Each row is a point on a tangle of strands that fork, close into loops and nearly touch. The rows are in no order.
Points whose rows are less than 141 apart are linked; no others are. Some points are linked to none.
Z_79: [ 39  -2  11  14   1  -8  29  -4 -22 -45  10 -13  -8 -19  51 -20 -37  -7
  11  19  36  -4  -5   1 -30  18  -6  16  39  27 -11 -28  22   2  28 -33
 -19   3   3   8 -11 -14   6 -19  26  12 -18   3]
Z_887: [ 24 -14  35  -3   1 -22  41   4 -13 -50 -28   3  -8   1   8  -4 -43 -11
  31   3  52  -1  23 -12   7  12 -24  10  26   1 -21 -15   1  -3  10 -43
   4  16  -4 -12   8 -25 -10   0   0 -22 -28 -19]
Z_522: [ -5 -20 -18 -11 -26  23 -33 -28  16  -9   3  26 -19  17  14  10  51 -33
   2 -13 -18   2 -20   0 -15  27   6 -13  -9   0  55 -21 -30   3 -24 -21
  24 -17  16  -9   5   5  34 -24 -24  -4  44 -13]
Z_951: [-21  -6   9  -7   4 -33 -12 -45 -10  22  16  35  15 -36  -9  35  17  -6
   7  25  44 -25  35 -24 -24 -18  -8   5   9  37  22 -23   6   3  12  29
  12  12 -12   9  31   9  -8   6  -9 -46   6  22]
Z_41: [ -7  11  12 -43  -4  -4  46  13  14 -20 -29   6   5 -13  -3  13  -6   4
   7   7   4 -22  -7 -12  40 -20  18 -20   5  11   7   8 -35   2  -2 -28
   9  -1  13  18 -12  -3   9   8 -28 -33  -5 -17]
Z_960: [-30 -16  -1  11   3 -12 -26 -11  22 -24  -2  10  35 -16 -16  15   2 -15
  31 -12   9 -39  24 -12   8  19  -7 -39  49  -8 -26   7 -12  -6  -8 -32
   5  21  37   4  16   8  -6 -10 -33  21 -22 -25]
Z_91: [-20  -5   5 -24  40 -32  16  10  21  30  -7 -14 -14 -12 -31  30   7  -8
  12  24  35 -21  47 -18  -8 -30 -15  -6  -1  30  10 -12   5  -1  16  18
  12  13   0  13  21  15 -21  17  -5 -19 -11  -3]
Z_446: [ 35  -3 -39   5 -21  25  36 -62   1 -32   9  12 -33 -41 -17 -21  19  15
  -9  -3  21 -21   5 -20  -2  -2   4 -29  -5   9  29  -8 -30  -2  15 -17
   1   5  -4  -3  -3 -50 -18 -11  -9 -12  -7   4]
Z_556: [ -2 -16 -10 -15  31   5   7 -40  24 -10  55   8  29   3  -5  15 -43  30
  -7   0  -2 -30   3   5 -15  36  -4  27   8  -8   0   4  10  30   9  11
  20 -28  11  14  17  17  18  36  13   1  -8   9]
Z_715: [  4   3 -15 -13  39 -33  33  29  33   3   4 -44 -29 -20 -25  10 -30  10
  16  35   7 -11  39   3 -25 -19   9 -19  22  41 -31  -1   2  -3  45   9
 -18   3  -5  30  -1  -7 -27   9  -7   1 -34 -12]
Z_862: [ 11  -8  14   0  -2   6  28 -16 -11  -2 -12  24  19 -28  42  -2  -1  13
 -26 -29  21  -4 -53  12  28  23   7   3  -9 -35  -2   9 -11  -8   0 -39
  17   9  16 -30 -22 -13  10   3  16   1 -14 -10]
Z_439: [ 16  -8  -9 -13  11  11   0   6  20 -34  31  -3 -17   3  43 -11 -14  -5
  10   5   9 -12 -26  10 -32  32   4   0  49  36  10 -32  12  24  36 -42
   7 -13  14  -7  -6  17  22 -16   1  10  -3  -1]
Z_602: [-12  -2  15 -40  32  30  10  16  -2  45  11   8  16   0 -16 -24 -31 -10
  -4   1  20  15   0   5 -19  -2   9  39  16  42 -33 -33  15  48  22   5
 -25   4 -17 -11  -7  16  10  23  13 -47  -8   1]
Z_716: [  5  48 -13 -58 -26  34   4   0 -18   4   1 -13   2  52 -25 -37  30   9
   3 -13  -6  -6  -7 -23  57 -50 -18  19 -41   9  -5   8  -8  26 -32  29
   9   0  -2  10  16   0   4  11 -41 -10  27  30]
Z_692: [ -2 -11 -23 -32  -2  58  32  21   5  19 -12 -12 -40  21 -41 -44  16  27
   7   4 -10   2  10  21  -1  -6   2 -10 -27 -26  14  13 -12  -1 -26 -11
   1   9  -6 -31 -33 -18  21  -3  10   7  14  -9]
Z_164: [-18  29 -39 -37  -2  26  36 -32  23  -1   5 -13 -24   7 -48  -7   9  35
   3  26   6 -45  41  -6  19 -10  22 -20 -11  -8  -1  14 -20  14  -8  28
  23   9  -9   9  -6  -6 -44  10 -26  -5 -19   2]
Z_817: [  9  44  20  44  -9 -45 -10  29  -1   3 -12 -46   1   6   3   7  13 -35
   1  -2 -27  34   5   4 -13 -49  11 -18 -39  24  -5  21  -7 -68  12  13
 -52  15 -15  13 -22 -35 -22 -15  12  24   7  10]
Z_867: [ -4  14   2 -21  -8  31 -16  -7 -29   7 -24   4  17  28   4 -15  27  -4
 -12 -12   8   2 -19 -37  58  -3 -44  41 -27 -11  14 -15  -4  13 -36  14
  25   5  25 -11  16  18  25  30 -52  -2  47  10]
Z_834: [ 36 -14   1   7   7  20  -1  65 -20   5  13 -20 -14  40  37 -35  -7  -1
   3 -12  23  29 -17  48 -32   5 -17  27   1 -11  -7 -18  44  18  -8   8
   7   1 -24 -16 -19  22 -12 -12  45  19   9  -6]
Z_571: [ 21 -32  -5 -15  -7  21  48  -3  12 -41 -30   3 -11  -8  16  -8  -7  27
 -23  -9  16 -12 -29  19  10  29  14   0 -25 -66  27   4  -5   4 -27 -25
  37  -4  -2 -29 -19 -37  22  20  31  17   4 -34]
Z_321: [  0 -29   9 -12   7  -8 -17  46  12 -12 -65 -26 -22  30   5  15   6   9
   8 -19 -10  15 -24 -12  31  17 -31 -10  -7 -39 -21  27 -14  -6   1  -3
  18 -16  27 -12  24  22  -5   9 -28  42  23 -25]
Z_403: [-40 -33  31  21  -6 -16 -50 -40 -25  34 -20  39  36 -13 -33  23 -12 -20
  -9 -18  18  11  18 -45   2  20 -23  14  16   1 -26  -7   5  -3 -29  20
   8   4   3 -11  24  -3   8  12 -20 -19  11   9]
Z_512: [-23  -8  17  10 -12 -36 -25   5  25 -11 -27 -24 -45   2 -36  37  13 -20
  14   5 -29   4   4 -11 -29   5  25 -33  -6   7   0  20 -27 -34  40 -12
  -7 -25 -12   4  18 -22 -13 -41  10   3 -25 -38]
Z_949: [-24 -16  24 -43  18  20 -38  11   5  39  28  17   9  28 -19   8   1 -21
   4  12  11  11   7   8 -37   4   7  35 -12  25  20 -30  25  48  -3  24
   1 -15 -29  -4   9  41  33  18  27 -35  25  -3]
Z_289: [ 13  34  20   6  -9 -33   7  40   9  -3 -38 -47   5   5   0   0   6 -32
  -9 -19 -14  23 -19   1  20 -38   4 -11 -36  28 -28  14 -21 -21  10   3
 -35   9  -5  21  -5  10 -37  -1 -12  17 -15   1]
Z_406: [-18  38   3  19  -6  16  -1  17   1  29  23  24  19 -33  60 -16  17   0
 -47  12 -23  11 -39  11   6  -4  18 -23  53  37  12   2  10  -3 -11  10
 -16   7  14  23 -32  39 -18 -15 -19  27  -4  18]
Z_815: [ 18  13  11  -2 -17  -1  -5  15 -35  22  28  11 -23   1  27  -8  -2  55
 -11  -5  -8  -1  -6  13 -19 -14 -19 -17  39  33 -50  25   6   1  25   5
 -13   3   9 -19 -12  -1  -9 -21 -24  19   2  67]
Z_184: [ 27  49  42  18 -13 -48  -8  32  -7  22  18 -29  -5  -4  19  39  -6  -7
  -1   3 -38  26 -30  11 -32 -47  20 -28 -37  14  21  44 -11 -37  33 -12
 -30 -17 -10  24 -27 -30 -13 -23  39   0   4  13]
Z_910: [  1 -29   9  31  -7 -20 -19  30 -15   1   8  -1  -6   5   1  24 -22  32
  15  17 -50  23  -7   1  -5  46 -17   0  14 -45  -8  44  12 -31  10  17
  10 -41 -11  10  18  -8  18 -18  12  48  -5   5]
Z_330: [ 10 -15  -5 -34  67  -5  42  63  43   3  24  -3   4   8  22  20 -26  12
  24  12  12  -8  11  27  10 -12   7 -10   2 -17  24   8  10  15  12  -7
  20 -10  25  18 -11  11  -3  13  25   1  -3 -15]
Z_506: [ 36  -6 -55  11 -16  -9  32 -43  10 -44  10   3  36  13  37 -20 -15   8
 -49  -4  13 -18   7  21 -21 -25  10 -21  -6 -23  25  19   4  17 -52  32
  50 -31 -38  32  23  23 -12  20   2  38   1  11]
Z_544: [-55 -26  -7  33 -27   3 -65 -10 -13   9 -16  54  42  -1   0   0  14 -31
   2 -11 -14  21  -7 -27  -8  12  12   9  29   0 -13 -11  13  17 -31  28
  20 -11 -29 -12  37  20  18  -2 -11 -15  24  11]
Z_754: [-12 -32  10 -36  20   2 -15  30   6  35 -43 -20 -43  20 -24  22  21  37
   0  -8  -5   3   0   1   4   2 -23 -20 -24 -24 -17  27 -15   0  14   9
  21 -16  13 -32   7  10 -18  12 -19   8  12  -3]
Z_836: [-23  15  27   6 -19 -28   5  -1   6 -23 -17 -18 -13 -27 -34  25 -22 -21
  23  30 -22 -13  23  -7 -13  -3  44  -5   8  21 -33  14 -17 -22  30 -31
 -36  14  -9   5  17 -28  -7 -20  24  -3 -46 -44]
Z_449: [ -3 -26 -33  39   7   9  12   3   1  -2 -23  37  22  11  11  -1 -21  26
  14 -20  -9   1  -2 -12  36   8  -9  16 -13 -31  33 -11  -3  10  15  13
  34   0   5 -17  22   0  19  38 -20 -36  44  21]
Z_379: [ 22  26 -10  -9   6   1  37   7   8 -27  10 -21 -14   4   4 -21  -1  -8
  10  26   9   1  21  11 -13 -26  16  -6 -23  12  36  -2   3 -10 -14  -3
 -18  15 -20  20 -17 -12  -2  -9  27  -3   0   5]
Z_709: [-15  31  29  -1 -25 -10 -13   7 -20  36 -35  11 -26  -8 -42  14  25  -4
  11   7 -44  18  10 -33   5 -48   1 -30 -31  38   4  16 -38 -31  26  -8
 -30   8  20  12  -7 -29  -1 -12 -33 -23  24  -4]
Z_773: [ 11  18 -27  -5  12 -11  -4 -53  10 -13  39 -21  12 -12   5 -10 -17   3
 -16  -9  -4 -38  -9  -2  -9  11   0  42 -12   9  19 -16  17  14  32  -3
 -17  -9  17  -3   6   7  35  14  21 -21   1   9]
Z_781: [-19  44  -2  19 -21   6 -14  13 -10  18  -6   1  18  -2  -5 -19  29  -7
   5   1 -33   8  -4   4  49 -42  10   1 -28 -11  -6  18  -9 -42 -25   1
 -28  41   1 -12 -20  -3  14 -12  -9  16  17  24]
Z_181: [ 16 -28 -51   6  20   5  42 -37   2 -40 -13  15  13 -17   4 -32 -13  -2
 -21   7  43  -7  34 -10 -13   9  -5  20  14  14  -4 -34  17  18 -14  20
   9   8 -38   8  20 -14  -5  33   1 -25   8   9]
Z_538: [ 10  37 -18  -7  -3   5  13  15  24 -17  25 -24  16   8   2   1  14  35
 -28  15 -38 -22 -14  24  24 -27  26 -25  -8 -23 -11  54  -9 -14 -22  22
  -4   5 -11  22 -13  13  -2   5  -4  58  -1  27]
Z_625: [ -3   0   3  45  -4 -23 -33   1 -10   7  31 -35  -1  -8 -20   1 -23  19
  13   5 -48  19   4   9 -10  32   6  40  -9 -40 -16  18  33 -33  18  13
 -35 -13  -3 -10  -2 -10  29 -14  44  32 -14  -6]
Z_894: [  7  18  12 -17 -40   0  -5 -54 -46   0  28  31  22  10 -10  -2  18 -11
 -15  17  13  14  16 -17   1 -21  -7  36 -41  -6  52 -15  11  14 -30  38
   7  -5 -51  17  22   7  21  16  21 -42  22  29]
Z_790: [ 15  -3  24  -8 -31  21 -42  -8 -15 -24  25  -4 -31  37  26   5  30 -32
  17 -17  -9   3 -20  10 -18  36  -4   0 -11  -7  40 -20  -5  -8 -12 -43
  11 -18  22  -9  -9  -7  36 -44  25  20  16 -15]
Z_970: [ 12 -33  32  19 -10 -11   4  14  -3 -39 -52  23   8   7  23  -5 -12 -26
  17 -25  40  15  -4 -14   0  12 -37 -18  50   3 -34 -20  -4 -12  -3 -47
   2  18   7 -29   2 -13 -17 -17 -29 -11  -9 -25]
Z_364: [ -9  -2  -7 -30  18 -24  44  34  27 -32 -42 -11  17   5  22  26   0  14
 -30   7  11 -10 -20   0  39  -9  15 -13  28   1  -4  17  -6  15  -9   0
  30 -13  -4  28   7  18  -3  32 -35  -4  -2  -1]
Z_473: [ -2 -36 -13 -20  10  24  25  -5  16  -5 -26  -1 -31 -19 -26  -8  10  22
   5  20   8  -7   2  17 -11  28  18 -19 -21 -45  35   0  -1 -18 -22 -28
   0   1   8 -25 -39 -35  37   0  24  18  10 -22]
Z_162: [ -5  13  25   6  -8 -17   7  19 -36  17  -7  10  -3 -40  30   0   2  27
  -9   5  14 -10 -24  21  -2 -21  -2 -17  45  26 -72   5  -3 -16  16 -24
 -14  29  18 -19 -24  -5 -13 -23 -16  14 -33  19]
Z_801: [ 19  33  28 -18 -35  -3 -12 -79 -45  11  61   8  12  10 -18   7  -3  12
 -21  11   7 -29  13 -11 -16 -17  -1  36 -53 -19  23   9   9  23   0  27
   0   0 -29  -5   7  -4   8  -2  36 -32 -16  24]
Z_664: [  5  -7 -37 -70  30  44  38  32  17  16  -6 -14 -22  14  -6 -33  46   4
 -37 -10  13 -12 -18  58 -16 -16  19 -12 -10  -8  -9   3   1  34 -28  -5
  13  -5  -7 -15 -34   7  -3   6  11   6  -2 -11]
Z_146: [ 23 -19 -28  16  10   8  17   6   6   5 -12  20  -2 -49  14 -13  11  -6
 -11   3  18  36   5 -13 -16  -4  -2 -34  15  40  49 -32  -6  -8   0   3
 -40   4   8  17 -38 -10  -5 -12 -24 -12  17  11]
Z_501: [ 30  19  25  25 -15 -49  -8  23   1  -1  13 -14 -12 -16  36  44  -2  13
 -10  12 -36  -2 -30   3 -25  -6   3 -19  -8  12  31  27  -8 -45  40 -19
 -12 -13  25  25 -15 -23  21 -33  17  26  12  20]
Z_468: [  0   8   1  43 -26 -27 -13   0 -15  11 -38  22 -14 -38 -27   7  38 -30
  39  -6 -19  14  13 -25  25 -59   0 -41 -14  24  17   3 -29 -46  24  -7
 -13  28   8   2   5 -45 -11 -34 -39 -24  18 -23]
Z_25: [ -1   3  10 -15  54  -1  26  58  26  26  15   0  29  13  37  25  -6   4
   1  11  -3  11 -10  22  37  -1 -15   4  -1 -36  39  13  10   6 -26  10
  23 -13  26  37 -21  40  -7  27   6  20  12 -12]
Z_132: [ 15  26 -31  26   7  24  -4   0  16  14  39 -47 -13   4 -38 -41 -24   4
  17 -15 -14 -23  28  44 -28  -7  17   6 -29 -25 -41  23  16  11  -9  18
 -43  29 -18 -13 -23  -5 -42  -6  44  26 -37 -17]
Z_8: [-27 -14  24 -15 -28 -18 -14 -59 -26  11   4  43  27 -47 -11  19  26  -8
 -33  25  31 -18   8 -31  -5  12  -9   5  33  35 -22 -20   1  -8 -18  18
  -6  19  -9  -9  19  12  22  -1 -17 -10   4  17]
Z_21: [  0   0 -14  57  -6 -11 -17  -7  -4  21 -36   9   1 -14 -28  -8  -2 -31
  40 -19   1  33  31 -19  18 -24   4 -13 -25 -13   8  -4  -9 -22   7  -3
 -21  11  -5 -10   0 -31 -23 -16   1 -28 -20 -11]
Z_268: [ 20  36   0 -23   5   2  20   5   4  -2   5 -48  19  15  -3 -23  -5 -19
 -16 -26  -4 -26 -23  16  20 -23   3  11 -26  13 -48  17 -16   8  -5  -1
 -25  12   3   2 -14   7 -31   7   8  11 -34   0]
Z_149: [  1 -26  -1   3  40  16  -4  43   6   9   0   9  15  34  28 -31 -21 -23
  -3 -18  32  19   2  32 -33  13  -8  33  24   9 -25 -39  33  35   5   7
  13  12 -16  -3  10  27 -13  14  31 -15  -4  -7]
Z_273: [-38  -9 -33  42 -17 -16 -57 -34  18  19   7   6  34  -9 -25   7  11 -24
   8 -19 -36   5   6  -9  -5  12  19  18  -8 -28  30   4   5  -5 -19  34
   7 -20 -15   5  18   7  18   2  12 -16   7  -7]
Z_133: [ 14  51 -20  11 -19  -4  -5 -79 -11  -5  57 -16  -5  -4 -12  -5   1   5
 -17  10 -21 -50   8   5 -24 -18  12  18 -35   2  45   9   2   0  22  11
 -18   5 -23  10   8  -4   1 -18  32 -13 -11  18]
Z_938: [-21  34  -8 -52 -12  19  42 -14  13   6  18   5   1  12 -38  10 -17  44
   8  21  -7 -29  20 -15  49 -17  22 -10  -6   2   3  20 -19  24  -1  13
  14 -24  13  22  -2 -10  -4  21 -33 -41  -6   9]
Z_2: [-20  13  23   3  -8 -34   1 -10 -19  10   9   3  16 -56  -4  14 -24   0
   2  12   1 -23  10   7 -15  -7  13   6  27  39 -60   5 -12  -9  26 -24
 -31  23  11  -4  -5  -5  -3 -10   8  -8 -48  -3]
Z_296: [-10  -3  49  38   6  -6  26   0 -20   3  -5  30  10 -45  69  10 -33  27
 -31   8  14  -6 -46   2  39  33  -7  23  37 -15 -14  -5  25 -15  15 -10
   9   7  36 -18 -13   9  -9  19   6  10 -12  -8]
Z_362: [  8 -14  34 -34  29  23 -14 -15  12 -15  45  17  13  38  -6  18 -35  -8
  23  -3  14  -6   8   0 -17  26  -6  28   2   6  28 -26  14  60  14  -4
  34 -28  14  13   9  23  19  29  23 -32  13   2]
Z_417: [-10 -28  35  -4  10  -7  -4  12   3   1 -39  11  12 -10  -7  19   8 -21
  25 -23  34  13   2  -2   2  11 -21 -52  31 -23 -21   9 -11 -15 -27 -46
   2  11  36 -12 -18 -13 -18 -21 -18   0 -22 -30]
Z_848: [ -1 -23  52 -29  -4  -6 -33 -15 -17 -17  14   7  -4  42  -9  37  -8  -4
  14   5  24  -6  12 -34  -1  23 -37  25 -17  -3   5 -19   8  21 -10   3
  37 -10   9 -11  27  14  19  13  -2 -10  19   4]
Z_361: [-37 -30 -41  38   4 -13 -22  -2  34 -20 -15  -5  29 -11 -13   3   5 -10
   4 -11 -10 -11  14   7   6  20  22 -17  17 -41  -7  22   0 -10 -24  11
  11   5  -6   0  28   8   4   1   5  34 -10 -15]
Z_190: [-10 -25  38 -22  38 -12  24  58  10   8 -46   0  15  24  24  40  -9  21
 -23  -2   9  19  -6   1  39  21 -28  -5  12 -35 -22  27   3   2 -26  13
  33 -15  19  19   2  36 -22  39 -24  29   1  -8]
Z_363: [ 26   7 -74 -34  24  25  54  26  32  -1  -3 -31  -4 -11  15 -36   9  18
 -50   5  12 -18  -7  50 -21 -26  47  -6   8  -2 -15   7  24  31 -23  18
  11  -3 -43   9 -19   5 -16  13  15   9  -3   9]
Z_901: [-17 -16 -10  49  -4  -6 -23   9 -12  31 -25  30   1  -6 -12   5 -24   6
  38 -21 -23  15  10 -25   6  -5   0   7  -6   4   0  -8  -4   0  56  -1
  -4  -3   1 -18  25   0   4  10 -11 -53  17   6]
Z_383: [ 11   9  41 -27   0   7  -2  46 -17 -14  18 -27 -29  44 -19  -7 -16   4
  32  24   4  19  31  -3 -35  -1  -8  -1  17  43 -31  -3   5  -8  13  -4
 -24  -2 -11  15  -3   1   5 -21   8  31  -3  17]
Z_832: [ 27 -21 -64  19  38  -3  30   2  27 -11 -15 -10  18 -27  10 -28  -4   1
 -18   4  25  17  35   0 -13   4  -6  -6  22  25  30 -29  14   8 -13  17
 -15  -8  -4  31 -16   9 -19  21 -23 -11  10  19]
Z_324: [ -5 -20  25  18 -34 -15 -59 -11 -33 -17 -12  31  -4  28  26  20   7 -16
  29 -44  -9  28 -29  -9 -18  21 -11 -16  -5 -29 -11  15 -11  18 -16  -9
  38 -32 -15 -24  25 -11 -13 -23  -5 -14   4  -1]
Z_675: [  4 -17  30 -27  20 -15 -29 -17  11 -20  -5  12  -3  33  33  51  18 -12
 -19 -21  22  -5 -30 -17  -3  25 -40   7   3  19   9 -23  -5  25 -24  -6
  46 -10  16  -2  27  23   3  26 -43  -5  36   5]
Z_764: [-36  12  43 -19 -29   4 -17 -10 -23  -4  34  30  22   1   8   8   7 -28
  -6  30 -24   2   0   0  -9  20  32  14  22   7   5   6  10   2 -39 -15
  -8  -3 -12   8  -5  18  39 -33  33   8 -16  -8]
Z_527: [ -3  11  24  37   3  12  -5   8 -19  28  11   4  14 -14  45 -24 -26  -2
  -9  -6  11  18 -25   9  29  18 -13  41  25  -1 -13 -33  35  -6  27  -3
 -20  18  30 -10 -16  25  -8  11   3   3  -1  -1]
Z_986: [  8  -6 -57  60 -19  -1 -13 -27   7 -31  13  -4  31  -8   1 -32 -31  23
  16  -7 -24 -27  19  -3  20  13  10  -6  13 -22 -24   7   2  -2  -1   3
  -7  17  -2  -7  19  -1  -2   0 -11  38 -18  17]
Z_187: [-10   3  -7 -23 -27  33   9 -39 -27  13  17  38  22  -4 -22 -23  26  -5
 -25   3  10  25  -2 -26  31  -8 -38  44 -22  -1  33 -28  -7  10 -32  14
  -1   2 -18  -3  17   8  33  25  -8 -27  39  12]
Z_50: [ 10   7 -49   8 -13  10   6 -31   8 -16  -6 -29  24  -7 -14 -40   0  16
 -13 -25  -1 -33  -9   6  43  -2   3   4  -9 -19 -53   8 -11   6  -7  10
  -5  24  11 -22   5  10  -6  24 -28  27 -26  13]
Z_930: [  9   2  29   2   1  15 -29  57 -17  -4  31 -31 -12  46 -19 -16 -10 -15
  34  13 -15  35  20  30 -39  -2   7  21   3  -9 -21   1  29   8  -7  17
 -17  -3 -35   3  -2   6   3 -23  53  29  -5  -4]
Z_886: [-18 -19  21  38  19  19 -52  21 -18  40  10  32  38  16  37 -24  -5 -22
  -5 -28  15  36 -20  18 -11  25 -17  40  25 -10 -20 -38  47  24 -13  17
  18  11   2 -15   6  39 -13  19  13  -4  14   8]
Z_278: [ 11  22  -7 -11  25  23   7  13 -10  34  50  14  17  -2  43 -23 -12  44
 -31   5  -8   2 -19  19  -7  -5  -7  -3  50  30 -12  -2  22  26   3  25
 -12 -11  12  18 -38  32  -2   4 -25  14   2  44]
Z_48: [ -3  13  58 -19 -15   6 -20  12 -21 -17  36   1 -21  22  35  23  21 -29
 -13  23 -13  14 -11  13 -27  32  12  -6  20  10  23  -6   8  -9 -35 -25
  -4 -21  14  15 -26  10  18 -48  29  35  -4 -10]
Z_70: [  1   6 -73  12  -4  38  20 -51  17  -7  -7   4 -37  -9 -38 -19  23  21
  15  16  17 -36  34 -24   9   6  -3 -29  -1 -16  30  -9 -21  -2  20  10
  32  16   8 -11  -8 -26 -32  -6 -31 -13  -7 -12]
Z_561: [-11  -9  20 -29  12 -21 -23  24  21  18 -29 -10 -70  15 -16  48  17  10
  19   4 -23  10  -8  -9 -38   9  -6 -42  -8  11 -20  21 -23   2  55  -9
  13 -26   2 -15  31  -3 -22 -18 -17   8  -1 -23]
Z_108: [ 27 -30 -47  31  19   7  55  13   6 -28 -33  19  -7   3  21 -29 -29  22
   9  -4  25  -6  12   3  31  -9   7  17  -5 -30  16 -16  14  13  11   3
  32  19 -17  -8  15 -24   6  28   0 -25  15   8]
Z_991: [  2  18 -36  50 -18  16 -28 -13  -4  26  -5 -14  12   2 -44 -27  -1   8
  33 -28 -36  17  27 -10  30 -16  -6 -11 -49 -19   8   6  -9 -28  -2  16
 -39  12  14  -2 -11 -14 -15   4 -17  -2   5  15]
Z_649: [  1 -38   9   3   0  -9 -58 -30  -4  -3  10  26 -13  29  29  39  17 -17
  -1 -49  14  16 -30  12 -58  29 -20  -5  -5  14  -4 -18 -16  41  -9  -4
  36 -33 -13 -13  37  24 -17  22 -11 -25  25   7]
Z_974: [-18 -28  24  31  -5 -24 -44  23   4   7 -33  -9   6  23  -4  34 -18  -4
  12 -15 -31  26 -18 -24  36  40 -30   7   7 -40 -16  20  -1 -25  -1   7
  11 -32  25   3  28   9   8  10 -13  38   4 -23]
Z_924: [-15  37  12 -10 -19   2  -5  -2 -16  24  -2 -11   6  -3 -31  -3  14   0
 -10  25 -33  10   2 -25  29 -30  -4  18  -5  46 -19  -6  -8 -18   3   5
 -55  22  14   6  -9  -4  24   3 -25  -9  17  18]
Z_577: [-14  -8 -13  36   3   1 -34   1   0  30   8 -31   5  -9 -41 -28 -21 -12
  26 -10 -15  13  32  18  -9  11  22  26 -14 -30 -51  12  25 -17  -4   9
 -47  21 -13 -25  -2  -9  -9 -12  44  14 -42 -25]
Z_477: [  9  25  -9 -49  27  20  49  25  17   3 -10 -45 -11  20 -33 -37  -8 -28
   5  -7   9  -5 -14  14  43 -28  14  43 -35  11 -29 -19   3  24  12  -6
 -22  10  -2  -6  -5  -2   2  19   2 -27 -10 -31]
Z_672: [ 23  17 -20 -11 -27  24  32 -45   5 -22 -10   1 -45 -19 -28   6  29  -8
 -20   5   1   0 -19 -23  -7   4   8 -22 -46  -9  70   9 -42 -13  10 -24
   4   0  -9   1 -12 -49 -17 -20  21 -28  -9 -23]
Z_717: [-27  -1   2 -20 -34  18  -5 -50   4 -12  -8  25 -33   3 -35  21  43 -28
   6   9 -18 -11  -4 -19  -7  11  20 -18 -31  -9  56   0 -42 -12  -4 -28
  16 -13  -1  -2  13 -26  20 -28  12 -35   5 -35]
Z_216: [ 23   1 -17   3  20 -45  15  13  19 -27  11 -37 -34 -28  14  29  -3  26
  -5  30   2 -27  -3   9 -32 -17  -8 -19  23  35  -1  12   3 -32  55  -3
  -7  -5   8  18   6  -8   7 -15  -3  39  -6  16]
Z_97: [ -3 -10 -13  49   2  15  -5  13  -2  18  -4  23  11 -44  44 -19  34 -18
 -30   9   9  31  -7  11  -5  12   8 -28  35   8  29 -20  18 -30 -30   7
 -13  12  -2   2 -40  -3  -4 -29  -5  27   7  11]

A tip is a point with one link. Name the tips that can be reached along the links from each point below, in the order of the rows.
Z_184: Z_439, Z_477
Z_25: Z_330, Z_132, Z_764
Z_773: Z_716, Z_363, Z_383, Z_324

A fork is a point with three links, a tip a point with one. Leave the first point through the second and follow the links. Name the first fork or tip that comes.
Z_403 / Z_8: Z_268
Z_216 / Z_715: Z_361
Z_97 / Z_406: Z_321
Z_164 / Z_70: Z_764

Name the points in between on the shortest way along the links from the first point to the second, in order.
Z_70 / Z_625: Z_164 Z_938 Z_41 Z_364 Z_190 Z_321 Z_974 Z_910
Z_817 / Z_887: Z_289 Z_268 Z_50 Z_986 Z_361 Z_960 Z_417 Z_970
Z_571 / Z_324: Z_862 Z_296 Z_527 Z_886 Z_149 Z_602 Z_949 Z_362 Z_848 Z_675 Z_649
Z_910 / Z_406: Z_974 Z_321 Z_754 Z_561 Z_512 Z_836 Z_2 Z_162 Z_815 Z_278
Z_886 / Z_894: Z_149 Z_602 Z_949 Z_362 Z_556 Z_773 Z_133 Z_801
